A landscape with many valleys, sampled at points; each row gives a point and its height.
A ball rolls from a point to the lowest of its 5 nearest points, and stops where none of them is lower. Distance is the straight distance between rows; heights are no part of it.
(899): [118  87 102  97 128 122 110 120 105 130 143 170 127 105 168  86 136 185
  44 114  93 127 140 150 154 146 131 147 143 168 115 146 137  87 123  73
 117]  height 47
(1117): [133 116 149 178 121 135 126 157 138 172 120  79 125 130 155 114 103  91
 154 141 154  53 124 165 118 150 111 133 112  66 151 117 103 174 122 133
 158]  height 120
(1409): [121 140 147 171 147 123 110 135 135 115 164  82 173 189  24 202 142 117
 143 140 151 194 105 108 118  91 126  84 138 103  86 139  94 145 106 204
 145]  height 150
(1016): [116 151 144 135  85 132 182 111 130 144  62 147  88  89 196  58 110 116
 143  84 132  72 141  93 110 102 104 155  92 102 151 127 144 116 153 120
 120]  height 65
(1411): [119  97 108 118 147 142  81 122 105 133 191 157 163 173  99 222 151 173
  89 148 105 177 107 163 172 128 136 129 172 154 116 162 112 126 135 103
 161]  height 80
(1438): [123  75 110  83 140 140 101 123 100 138 168 170 145 125 125 159 149 178
  75 119 124 171 130 153 159 152 126 136 176 173 100 155 126  98 134  74
 127]  height 41
(643): [115 117 124 109 120 118 158 109 116  98 106 140  93  88 150  98 114 151
 117  84 121 135 142  73 108 113 114 140 124 144 162 104 144  92 136 117
 114]  height 134
(799): [117  84 110  81 156 161  97 104  88 129 182 177 167 140 129 198 170 195
  81 135 131 190 137 175 168 140 112 120 181 170  98 168 142 104 139  64
 119]  height 45
(1360): [183 102 100 207 124 133  94 159 144 148 114  84 144 144 162 138 122 118
 110 193 120  36 141 174 118 148 115  98 117  86 153 124 118 178 121  97
 116]  height 264
(344): [152 135 117 163 113 127 134 138 120 135 108 133 113 103 183  89 125 154
  95 135 119  78 146 159 109 111 124 149 104 108 149 137 119 144 147 106
 102]  height 140
(1167): [171 117 129 176 118 128 119 150 114 150  85 108 127 119 182 100 113 119
 108 144 135  44 142 166 104 123 124 140 114  81 148 141 126 162 138 101
 112]  height 229
(1324): [120 151 157 147  96 111 146 135 161 165 109  83 123 119 154  62 107  53
 185 124 156  55 120 110 126 143 123 141  98  72 150 102 120 171 135 158
 167]  height 109
(46): [106 144 149 161  88 119 156 144 156 149  99  97 114 126 112 124 111  67
 207 112 148 113 126 133 116 147 142 116 111 111 120 104 117 155 120 164
 141]  height 36
(1002): [114 120 137 167 108 128 139 163 127 152 115 100 132 130 134 132 102  93
 164 122 147  70 128 151 101 144 119 124 109  86 141 126  99 155 125 124
 137]  height 77
(1041): [118 134 138 113 117 116 172 106 134 104  99 133  94  72 132 111 107 136
 146  74 130 134 136 102 126 132 127 132 111 149 142  95 140 109 138 135
 110]  height 100
(1163): [156 112  86 112 138 112 101 131 122 146 131 151 125 115 169 104 151 169
  54 136  90 118 143 153 137 128 122 151 136 157 129 146 128 117 119  90
 132]  height 153
(876): [134 101 119 124 135 117  81 136 125 128 181 139 147 163 113 188 134 168
 110 143 100 160 112 150 153 128 140 127 154 152 119 141 109 127 134 102
 153]  height 239
(1481): [128 152 137  90 119 135 172 105 138  88 110 128  87  96 101 117 120 109
 165 110 146 155 136  92 114 125 121 118 128 151 123  95 140 105 128 160
 109]  height 184
(767): [141 119 133 168 117 125 140 164 121 148 112 103 117 126 176 113 116 138
 108 135 123  88 135 158  97 119 123 151 101 107 144 132 103 162 140  97
 109]  height 131
(664): [143 103 111 169 125 127  86 174 114 125 181 102 156 187 106 192 124 159
 131 177  90 134 112 161 139 138 133 124 113 122 136 144  83 152 123 122
 131]  height 324
(1127): [137 107 115 174 122 135 106 172 128 160 133  81 139 159 151 151 109 101
 135 174 123  56 111 178 114 145 103 110 109  75 157 140 101 184 120 121
 122]  height 253
(1214): [152  94  79 134 130 125 101 125 124 150 118 156 127  91 174  81 149 159
  41 119  84 117 145 160 137 137 125 141 138 162 128 146 145  91 124  72
 137]  height 157
(883): [103 134 146 173 117 119 137 159 141 133 119  91 141 159  99 153 107  91
 200 131 139 113 119 154  95 158 130 102 115 104 118 121 100 167 118 156
 141]  height 81
(991): [119 158 148 138 135 120 130 133 137 112 154 105 146 155  53 192 131 129
 157 137 144 173 115 104 131 103 137  82 138 131  98 106 116 134 118 185
 128]  height 138
(715): [131 122 135 167 117 133 128 161 125 139 133  95 120 133 131 143 111 145
 120 142 112 116 129 159  99 130 131 141 106 121 141 117 102 157 131 112
 115]  height 222
(954): [144 108 115 166 117 119  89 170 115 141 171 107 150 158 118 165 131 165
 108 177  88 116 119 175 132 139 119 125 110 132 154 133  92 136 123 108
 135]  height 359
(1599): [128 128 149 166 104 140 130 145 145 156  99  92 123 112 183  91  92  76
 176 126 154  39 131 145 109 147 112 135 111  73 151 120 117 177 122 137
 161]  height 149
(1000): [ 94  90 122  56 172 171 135  95  73 105 172 189 152 116 129 136 161 191
  73 112 125 213 138 165 140 121 134 163 175 198  96 188 171  82 143  78
 100]  height 128
(325): [113 158 161 145  85 140 168 120 129 150  74 123  90  97 154  70 115  79
 175  84 150  92 132 103 114 125 130 137 108 120 137 103 121 131 128 138
 144]  height 68
(1546): [160 134  90 141 116 114 126 119 125 148  88 162  99  91 210  55 140 173
  55 130 104  87 153 131 113  97 127 139 126 125 153 148 168 121 147 108
 124]  height 241
(218): [132 149 148 114 100 136 180 114 143 105  94 125  91  99 110 109 120  76
 180  99 142 126 121  95 128 131 131 107 113 122 119  89 130 121 128 165
 112]  height 133
(585): [177 104  88 212 140 147  65 156 134 139 145  96 146 148 148 142 125 134
  94 213 102  67 146 170 133 153  98  97 114 107 150 140 112 148 118 101
 126]  height 181
(1506): [ 82 116 138  59 171 177 131  97  83 106 168 179 145 115 118 148 146 166
  95 106 149 226 151 120 137 125 137 158 166 181  93 170 150  80 132  82
 118]  height 35
(1216): [134 115 121 118 136 113 118 145 114 135 152 134 125 123 118 150 112 176
 104 120 113 133 130 140 136 119 138 131 125 154 132 120 104 136 137 101
 140]  height 360
(1397): [120 133 141 137 111 121 153 140 122 128 122 121 105  98 142 124 117 154
 116 101 112 121 139 127 108 112 127 145 108 136 140 108 106 121 136 113
 120]  height 124
(1618): [127 139 156  63 121 123 201  88 133  82  92 114  83  90  85 111 135  79
 172 107 156 148 105  87 147 113 129 129 103 140 115 103 162 111 139 198
  88]  height 256
(824): [179 121  39 166 133 138  99 115 131 150  99 184 132 100 249  38 142 170
  56 147 103  72 185 140  99 118 130 132 132 160 175 138 191 105 159  89
 140]  height 497
(923): [101 170 180  92 125 112 158 102 136 121 128  91 138 163  38 183 147  95
 173 138 154 168  91  98 159  99 134  90 140  97  98 127 135 155 115 223
  88]  height 72
(1389): [178 115  92 180 151 135  68 155 141 145 154 128 154 140 157 133 156 153
  77 187  75  91 147 179 117 155 113 125 122 151 167 146 115 118 119  92
 140]  height 143
(294): [112 160 156 139  91 121 161 133 150 159  91 108 117 125 134  84 111  49
 202 102 153 104 122 116 114 152 147 115 112 110 138 113 110 152 123 163
 151]  height 55
(558): [123 176 171  88 150 126 138 118 134  82 145 110 138 152  50 187 136 112
 144 128 152 180  96  88 136 100 131  99 145 127 101 112 142 137 106 216
 106]  height 98
(1282): [ 90 125 130  67 173 168 128 108  95  99 150 194 129 106 128 117 125 165
 104  87 148 209 156  95 129 127 135 160 165 183  93 154 159  72 127 102
 113]  height 46
(283): [121 141 160 115  91 124 163 113 147 122  86 107  99 117  91 117 124  56
 208 115 153 125 115 112 141 147 160  98 110 116 104  97 119 144 129 178
 120]  height 127
(59): [168 122 105 160 126 133 104 141 127 143 124 133 116 126 189  73 140 160
  73 146 103  87 149 161 105 124 125 135 122 132 162 125 148 127 153 100
 118]  height 396
(338): [126 163 173  52 153 124 159 126 137  80 151 136 120 124  63 155 151  96
 150 127 140 193  94  68 130 108 132 133 145 152  97 110 173 108 139 184
  94]  height 265
(573): [146 106 111 130 126 112  91 145 127 137 160 149 134 145 119 147 153 168
  83 143  90 125 133 166 151 134 144 134 131 156 128 143 110 120 128  82
 136]  height 183
(1415): [139 120 106 115 120 110 136 130 122 137 130 141 113 101 167  91 122 178
  77 102  95 116 138 127 127 127 134 156 125 144 135 127 139 112 130  94
 114]  height 327
(1416): [131 116 129 170 113 131 124 167 121 149 127  93 119 138 142 130 116 116
 139 152 132  75 118 169 105 140 110 125 104  91 134 129 114 176 125 112
 120]  height 147
(356): [124 163 157 110 124 104 156 119 137 103 114 114 108 115  81 139 128 102
 170 117 152 144 120  95 137 128 135  97 123 135 102  98 137 124 122 177
 101]  height 168
(932): [120 161 176  48 132 134 184 105 134  85 111 107 102 112  64 129 142  80
 177 115 152 156  98  91 152 111 137 114 121 128 118 109 161 132 135 204
  88]  height 51
(1565): [112 119 123  90 160 132  99 124 114 114 176 153 140 144 103 182 112 155
 119 129 132 179 122 120 156 129 138 133 157 152 105 133 108 115 134 116
 151]  height 136
(1351): [145 112 117 154 119 122  99 169 126 135 153 100 143 140 147 145 135 148
  95 168 102 104 126 175 116 129 126 130 103 132 156 131  98 148 125 100
 115]  height 306
(1513): [ 90 136 135  56 170 155 145 121 115  85 140 169 133 111 114 118 128 146
 106 108 146 201 140  77 131 128 142 149 165 177 103 146 161  73 114 105
 124]  height 91
(522): [ 93 163 208  37 143 133 177 131 124  91 127 100 121 125  43 162 150  83
 172 124 153 180  75  70 136  90 144 126 127 126 113 132 159 132 123 213
  74]  height 217
(831): [117 147 137 117  97 114 176  90 111 111  74 141  92  85 178  83 101 125
 129  74 119 102 149  77 104 105 118 145 110 128 158 108 146 101 133 132
 117]  height 67
(397): [120 142 151 137  96 130 164 115 121 121  92 130  92  84 144 106 113 108
 143  86 137 107 146 112 107 126 118 128 112 130 131 110 117 120 131 138
 112]  height 59
(770): [ 88 117 130  66 166 163 128 112  99  99 152 165 155 117 111 149 128 161
 101 107 139 206 142 119 149 139 135 154 165 171 100 150 144  81 128  82
 119]  height 24
(590): [125 151 148 161  96 143 165 131 132 170  63 128  94 117 193  56  97  81
 169 101 153  41 139 111 107 125 120 171 113  82 149 126 129 135 150 135
 153]  height 76
(1251): [203 112  60 194 158 160  89 133 129 147 125 152 148 121 213  85 139 146
  54 168  98  60 182 164 100 128 115 131 116 142 183 130 149 122 146  79
 140]  height 318
(383): [158  93  79 156 138 141  65 149 119 159 177 141 168 171 128 183 179 181
  76 165  75 130 126 184 160 159 117 135 146 173 132 170 118 111 125  59
 156]  height 210
(1587): [117 154 156 134 101 116 163 113 136 113 111 114 111 122  84 144 121  92
 181 106 154 131 115 111 112 136 147  95 111 125 104  99 119 135 115 162
 110]  height 101
(706): [113 142 127  90 119 120 174 103 124  77  96 140  84  74 133  93 106 120
 131  82 130 146 134  69 106 131 128 125 123 158 147  99 171  88 142 145
 104]  height 115
(1550): [110 138 130 128 130 116 124 137 133 116 156 128 139 140  97 160 114 156
 143 119 133 149 134 120 121 116 138  98 124 139 115 112 101 123 133 135
 130]  height 453
(786): [110 148 152  62 179 142 116 122 117  93 155 162 137 122  97 147 136 125
 129 119 154 221 118  74 127 133 143 143 161 172  94 146 160  85 117 131
 134]  height 139
(586): [116 129 134 190 106 102 122 132 190 168 146  62 140 156 141 117  78  71
 178 155 147  32 130 135 129 136 102 109  87  44 170  93  83 205  93 166
 193]  height 151
(425): [117 117 126 118 173 143  70 115 126 115 190 143 163 159  64 224 132 154
 125 143 128 213  90 130 144 109 140 123 171 126  94 150 103 114 114 139
 167]  height 207
(678): [114 142 129  92 172 136 113 136 126 104 178 144 138 138  95 165 123 159
 123 119 138 180 129 102 136 130 129 135 156 150 106 117 125 100 136 119
 147]  height 204
(549): [104 149 203  15 123 132 216 114 146  84  93 123 107 110  59 115 149  80
 180 107 157 163  87  76 142  83 151 145 104 125 115 120 181 123 140 202
  76]  height 317
(944): [149 136 137 166  99 131 150 132 127 157  59 141  99 104 205  68 124 136
 119 112 131  58 147 146  95  97 123 165 102  97 150 144 140 147 163 105
 118]  height 64
(1138): [149 102 110 144 127 128  71 142 117 140 192 132 161 174 107 194 143 176
 106 160  85 162 110 166 164 146 140 133 139 158 135 148  99 135 136 108
 163]  height 252
(1086): [102 108 112  72 156 129 128 116 110 103 145 161 134  99 145 109 121 167
 101  90 122 159 139  95 137 140 139 161 147 163 128 129 141  89 124  80
 118]  height 165
(946): [129  97  80  77 136 115 128 117  88 144 103 181 117  81 191  52 126 177
  26 109  95 111 135 133 149 127 135 140 151 155 133 154 160  70 121  77
 118]  height 154
(1459): [164 115 120 181 122 139 116 134 136 161 108  99 124 130 177 104 104 102
 145 153 146  22 131 162 127 145 112 128 124  47 157 136 121 189 136 116
 142]  height 197
(1247): [114 153 145  76 149 128 140 118 139  81 145 141 117 114  87 145 126 126
 141 118 147 171 121  71 129 131 121 119 146 162 112 109 149 104 133 139
 123]  height 486
(937): [114 172 147 154  75 123 145 147 170 156  94  90 125 112 173  29  97  47
 192 120 159  55 147  86 130 129 119 142  91  73 164  90 129 168 121 176
 172]  height 167
(851): [111 155 152 138  80 114 161 128 152 152  73  99  96  97 160  37 109  34
 188 108 163  82 130  73 139 135 141 140  99 102 149  97 121 153 129 171
 146]  height 145
(214): [126 153 168  47 134 131 175 117 137  72 112 128  99 117  73 127 146  98
 156 124 152 184 101  86 134 120 131 126 134 153 106 113 179 111 138 193
  95]  height 14
(1009): [119 139 146  88  89 131 199  88 131 110  65 129  75  78 137  58 119  51
 181  91 145 124 120  85 153 122 133 124 105 122 130 101 140 113 142 180
 106]  height 160
(474): [ 96  88 121  67 158 159 117 112  95 118 155 176 156 110 142 128 137 176
  86 112 125 185 149 147 164 144 137 163 170 175 104 158 140  86 143  64
 125]  height 37
(656): [166 109 105 167 125 129  66 151 130 143 188 121 163 178 124 181 151 162
 103 182  74 129 120 177 146 150 123 128 123 145 137 157 113 123 122  98
 154]  height 287
(1037): [131 133 147  91 114 119 191  82 127  87  78 137  83  82 135  92 118 114
 161  92 133 140 139  80 124 119 111 131 106 149 139 105 172 101 144 157
 103]  height 78
(168): [150  81  88 153 136 142  64 128 108 153 196 147 176 185 107 231 169 168
 104 159  88 181 106 175 170 136 122 119 171 164 120 169 115 127 128  89
 161]  height 164
(375): [111 137 137 178 121  92 128 130 148 141 120  70 150 182  67 161 121  70
 213 134 144 136 115 143 116 158 137  97 120  85 117 131  96 177 108 173
 158]  height 166
(1570): [ 95 148 197 106 123 110 139 118 134 117 135  70 162 183  11 200 169  83
 162 132 157 196  82 100 158  91 135  90 152  74  89 133 103 153 102 240
  97]  height 60
(22): [101 147 138 162 124  88 134 129 172 135 120  59 155 195  55 146 133  65
 223 150 161 143 105 126 126 157 142  92 119  80 104 127  99 186 105 191
 150]  height 202
(968): [149 106 121 143 131 121  95 159 114 132 189 119 138 166 112 180 134 174
 113 163  89 148 121 176 136 128 146 126 113 145 134 145 100 147 123 102
 149]  height 393
(347): [118 154 151 129  86 124 166 111 148 141  71 108  79 108 120  70 123  39
 193 111 152 108 128 104 132 146 152 119 117 114 130 107 118 155 125 177
 136]  height 93
(236): [113 127 134 176 115 133 129 157 124 140 128  97 139 158 117 166 105 116
 166 131 136 110 114 160  90 135 124 121 107 101 128 122  90 163 129 120
 127]  height 137
(1441): [102 138 162 169 105  91 130 130 163 153 131  68 134 136 121 106 102  48
 206 141 153  75 124 123 115 157 121 109  87  76 157  95  94 186 104 165
 174]  height 112
(1269): [114 111 126  77 154 129 122 116 107 106 159 165 138 112 127 140 116 164
 109 111 128 175 143 113 157 130 133 155 154 163 111 126 131  96 124  95
 132]  height 61
(507): [111  77 103  83 143 138 127 101  86 125 144 183 146  99 167  95 143 185
  52  92 103 163 130 154 160 144 120 150 160 172 104 170 170  63 133  62
 102]  height 32
(468): [157  90  89 121 128 128  81 132 122 155 168 170 148 132 144 137 167 177
  66 136  84 144 141 171 165 150 126 135 149 173 109 154 126 105 124  64
 139]  height 108
(797): [105 151 167 148 117 108 131 120 146 121 122  64 161 205  13 184 159  83
 172 147 157 175  94 115 150 111 129  82 146  59  88 144  98 182  93 229
 121]  height 42
(1314): [133 135 104 112 111 104 147  99 120 129  74 153  95  78 212  62 113 168
  81  91 105  97 148 113 112  91 118 161 123 127 163 139 155 104 145 102
 110]  height 102
(942): [119 138 132 157 132 123 130 154 133 130 156 118 144 157  88 177  99 151
 157 137 124 152 108 137 110 116 149 108 114 121 126 123  97 142 128 135
 129]  height 290
(859): [101 119 117  64 160 149 149 116 106  98 129 171 112  99 149  97 125 155
 104  83 128 188 153  83 136 146 141 157 151 185 118 146 176  72 133  77
 117]  height 19
(298): [168 105  84 155 144 142  66 151 137 160 156 150 139 144 164 128 168 155
  70 157  80 107 143 183 137 153 117 127 132 170 136 139 126 102 111  70
 148]  height 132
(686): [108 115 135 171 114 109 121 149 164 171 135  68 149 152 133 136  91  72
 185 153 147  60 126 148 112 155 110 119  94  55 141 108  98 190 116 153
 170]  height 20
(708): [120 145 150 103  94 128 176 106 149 126  71 114  87 107 107  90 122  51
 189  99 156 127 126  94 139 138 143 102 111 116 122  91 130 138 131 179
 123]  height 148
(889): [119 169 158 122 114 113 158 110 141 107 122 122 123 140  65 163 125 109
 177 121 155 158 115 113 137 125 132  94 122 128 101 100 117 130 123 178
 120]  height 111
(92): [116 151 152 149  76 131 165 129 140 149  78 131  95 100 145  65 115  60
 180  97 149  86 129 107 130 137 131 138 112 116 133 102 112 146 128 149
 144]  height 75
(56): [187 120  61 209 169 150  33 152 143 146 158 124 168 152 150 156 146 138
  91 196  85  62 158 179 122 147  93 109 117 146 160 134 110 115 117  80
 133]  height 152
(1418): [117 147 161 122 106 107 155 110 164 122 101  98 107 144  58 149 137  75
 201 140 152 141 104 114 142 134 140  87 121 115  90 110 118 152 112 197
 123]  height 63
(220): [206 119  85 190 127 139 100 131 133 145 100 140 128 116 220  57 145 148
  61 156 102  57 167 159  97 122 120 133 117 121 171 124 166 133 151 104
 107]  height 611
(1043): [115 156 140  54 153 145 153 119 134  81 130 155 103 103  96 108 138 130
 131 109 144 207 117  57 132 125 140 143 137 171 110 117 182  91 125 151
 109]  height 375
(1455): [172 148 112 168 104 123 150 106 122 149  62 157 102 110 234  48 126 155
 102 132 126  49 147 132  96  96 134 163 116 107 151 136 166 145 170 111
 107]  height 69
(221): [117 142 145 155 101 127 163 144 133 152 104 106 112 115 139 112 118 100
 158  94 139  97 133 139 100 127 123 129 115 116 130 114 104 153 128 134
 125]  height 52
(1475): [110 151 140 124  70 131 187 105 131 151  51 135  78  95 164  31 112  54
 173  88 146  82 130  75 140 113 130 131 104 102 148 107 139 127 139 160
 130]  height 107
(1577): [113 147 142  72 161 129 149 128 130  80 127 144 111  98 108 120 123 127
 132 106 137 185 135  67 119 131 121 138 142 159 110 108 157  92 129 130
 115]  height 421
(1392): [ 91  83 116  68 161 151 148  89  83 112 134 194 134 104 150  93 145 180
  83  95 122 190 153 133 137 144 140 167 155 183 106 175 178  63 133  79
 103]  height 94
(206): [170 106  70 168 148 158  52 153 142 162 175 137 164 163 141 157 168 149
  82 178  77  99 146 190 138 154 106 130 122 173 151 150 124  92 120  65
 152]  height 146
(490): [119  82  95 116 153 150  77 109  84 146 195 157 168 164 103 234 168 163
  69 137 131 205 126 167 178 140 111 127 188 150 110 191 124 113 127  82
 125]  height 70
(27): [157 115  79 118 122 111 113 116 120 142  99 170 120  94 209  66 140 192
  34 119  91 102 151 141 132 117 131 149 128 145 145 145 157 111 131  90
 135]  height 391
(150): [203 124  58 227 150 164  50 132 146 154 135 136 152 143 172 122 122 137
  96 182 107  29 168 172 119 140 107  94 124 117 183 114 118 147 129  74
 123]  height 156
(930): [105 154 146 165 132 118 132 150 147 125 135  95 157 185  38 184 140 113
 195 130 152 167 108 116 117 124 130  85 127 106 110 121  94 152 105 191
 135]  height 43
(1595): [146 136 120 144 110 118 157 112 117 141  90 146 104  96 190  68 124 160
  90 109 118  85 140 137  93  95 134 157 110 101 154 135 131 138 154 102
 114]  height 74
(229): [135  95 112  78 139 129 116 129 104 127 161 160 130 111 148 124 126 172
  75 114 110 150 134 143 150 137 134 153 151 152 113 135 124 110 127  72
 141]  height 79
(1187): [113 133 127 139 146 120 103 145 127 107 174 127 159 168  78 195 114 154
 145 147 122 169 112 122 122 110 145 115 133 125 122 121  94 135 120 144
 157]  height 451
(1402): [121 123 131 143 167 143  60 124 129 125 193 129 179 186  47 228 127 146
 108 139 124 193  78 132 138 102 138 125 166 117 108 143 108 115 102 152
 164]  height 238
(35): [136  84  87 110 126 131 100 125 101 143 150 175 140 120 150 112 154 171
  55 129  91 139 146 152 161 144 128 142 156 171 110 152 136  93 120  57
 131]  height 87
(1372): [107 122 127 105 170 136  79 118 119 108 177 147 153 158  85 204 121 166
 118 137 148 195  98 122 152 116 137 136 159 139  98 132 101 104 120 116
 151]  height 178
(691): [145 113 108 129 121 112 112 150 129 139 141 139 117 113 145 120 126 165
  82 141  97 119 123 149 137 127 136 149 121 147 143 139 119 121 128  78
 135]  height 249
(1355): [122 134 132 150 164 134  90 138 126 118 172 113 165 172  54 218 124 152
 134 150 139 187 104 120 138 104 150 112 148 123 112 134  91 123 116 159
 159]  height 353
(754): [118 143 141  82 180 140  93 127 121 101 180 152 151 139  80 193 126 134
 119 142 155 213 107  96 146 119 131 120 172 144  98 134 124  91 114 132
 153]  height 182
(1357): [108 131 138 173 128 113 135 145 145 127 137 100 147 174  82 172 124 115
 182 130 134 144 117 146  91 131 133 102 115 105 107 112  92 158 109 156
 137]  height 118
(760): [156 134  88 151 110 107 133 102 116 149  69 172 108 101 239  35 129 170
  61 130 110  72 151 138  96  97 136 146 119 132 156 128 178 124 167 100
 115]  height 92
(1467): [127 149 142 163 107 130 152 132 132 153  89 116 106 110 179  84 113 111
 144 107 135  71 147 138 102 122 118 155 104 107 147 122 121 140 131 117
 125]  height 58
(1356): [113 162 160  91 169 136 104 125 124  99 176 140 154 139  67 174 145 124
 129 137 146 194 105  80 126 106 124 112 154 130  95 123 138 101 114 170
 129]  height 199
(898): [121 116 124 104 133 110 133 134 123 129 143 140 111 112 136 125 109 183
 103 114 102 131 136 120 130 114 137 148 122 141 131 117 107 120 126  87
 137]  height 319
(952): [ 95 117 128  77 179 163  97 110 102 113 170 171 155 133 120 174 144 160
 105 120 149 215 130 136 150 121 124 152 179 166  88 160 137  83 140  86
 140]  height 31
(808): [157 127  62 136 116 108 124 101 133 148  78 190 120 104 248  31 132 183
  45 135  98  79 156 135 104 102 141 138 134 143 161 143 189 115 159  92
 133]  height 205
(1087): [107 145 138 115  99 114 172  99 122  96  79 133  81  76 153  83 117 108
 146  80 149 122 146  89 116 120 112 130 109 130 144 103 140 108 137 135
 113]  height 66
(1590): [100 125 142 176 121 105 128 139 159 140 134  69 154 180  86 146 113  68
 218 155 144 102 114 146  98 160 112 104 110  60 124 112  96 188  99 162
 163]  height 209
(1114): [172 115  91 150 127 118  99 155 133 154 140 128 134 117 161 103 147 159
  62 159  83  98 150 171 113 130 120 128 108 152 147 149 115 124 130  93
 137]  height 185
(1310): [128 159 148 110 147 117 138 123 139 102 146 128 132 143  78 173 128 132
 148 132 155 171 122 100 127 122 134 103 138 138 112 101 123 125 122 155
 121]  height 289
(231): [140 107 124 181 108 122 103 152 130 164 118  76 133 151 161 138 113 108
 142 161 131  32 115 168 113 153 106 121 119  55 155 127 100 184 123 123
 143]  height 193
(311): [ 97 149 149 160 102 105 138 130 157 162 106  75 122 135 135 103 103  43
 201 132 158  84 126 119 109 156 134 112 102  97 133 107 104 174 106 176
 169]  height 71
(144): [184 125  97 188 136 141  98 155 134 140 123 112 137 121 187 109 137 136
  84 176  99  59 152 173 111 141 107 121 107 122 151 137 137 151 142  96
  97]  height 363
(780): [110  93 123  92 159 152  85 116  99 116 184 166 158 146 108 208 154 164
  91 132 127 191 121 152 166 134 131 135 183 152  92 161 120 117 131  94
 140]  height 25
(1465): [114 102 106  75 140 106 136 108 106 106 116 163 117  81 168  73 106 168
  79  88 101 131 141  94 131 129 129 160 145 140 142 133 151  84 121  89
 107]  height 337
(532): [125 139 126 128 108 120 157 119 130 126  87 138  93  86 169  88 114 155
 115  83 110 102 150 116  99 103 120 150 112 121 149 117 130 116 132 116
 118]  height 73
(875): [116 104 136 180 120 121 118 159 139 153 134  78 146 167 113 168  98 110
 168 153 127  82 119 164 113 154 107 111 109  69 142 121  94 175 113 127
 143]  height 169
(1169): [115 147 134 137  95 119 170 116 129 134  69 150  91  84 175  84 114 115
 136  82 127  88 134 104 104 108 114 144 105 118 152 123 127 117 139 127
 123]  height 62
(70): [106 154 177  69 114 122 179 100 158 108  95 110 110 131  49 145 140  68
 185 124 172 141  90 104 148 112 140  99 115 100  96 106 132 137 122 212
  86]  height 116
(47): [119 148 152  85 115 125 174  94 144  98 100 119  99 116  83 130 126  88
 181 120 158 146 100 113 145 121 131  98 114 126 108 101 155 115 129 195
  85]  height 218
(1564): [125 110 117 172 120 130 114 175 114 131 160 102 144 177 106 175 109 141
 150 162 120 119 118 168 109 137 134 116 104  95 131 128  79 167 131 127
 121]  height 44
(187): [184 119  97 190 123 139 104 137 121 148  93 125 135 121 208  79 130 124
  92 158 138  43 156 163 104 127 107 144 113  96 160 137 142 157 162 105
 110]  height 361
(1093): [119 151 169  38 149 130 167 125 139  80 132 139 110 116  80 121 161 110
 142 123 135 197 104  60 132 118 147 144 145 155 104 115 188 104 126 171
  92]  height 255
(1609): [107 120 131  69 162 132 150 118 110  93 127 158 118 101 135 105 116 142
 122  81 132 186 141  70 132 138 126 162 142 165 113 129 175  78 127 106
 120]  height 179
(1120): [190 117  95 203 136 143  90 151 134 153 116 103 132 121 181 118 121 114
  95 178 117  43 150 172 129 134 105 100 119 101 160 144 132 165 135  90
 111]  height 288
(1361): [114 147 163 145 124 112 142 121 160 130 120  81 146 194  47 168 151  91
 194 139 160 163  94 113 138 127 141  82 133  94  95 139 105 161 103 209
 135]  height 11
(1207): [109 146 142 159 139 120 120 133 131 113 163 109 169 173  58 200 123 143
 158 147 143 178 114 113 124 101 139  99 132 119 103 119  99 130 113 172
 139]  height 240

Call two points neighbours if one is among the 5 nearest of the other. Go from one point of each pair to the other, from neighbour to neighbour, staying as low as possible. Name the highest point that can't be avoided.
(770), (686): (1356)
(780), (507): (474)
(1361), (46): (1357)
(770), (780): (952)
(770), (859): (1282)
(686), (46): (311)
(1564), (686): (236)
(214), (1361): (70)

For each start below, name the point where the ball stops.
(1475): (46)
(1455): (46)
(1314): (46)

Two balls start at each pair of points below. Name the first point that both come to, or write -.
(824), (187): (944)
(59), (1546): (944)
(1459), (1167): (221)
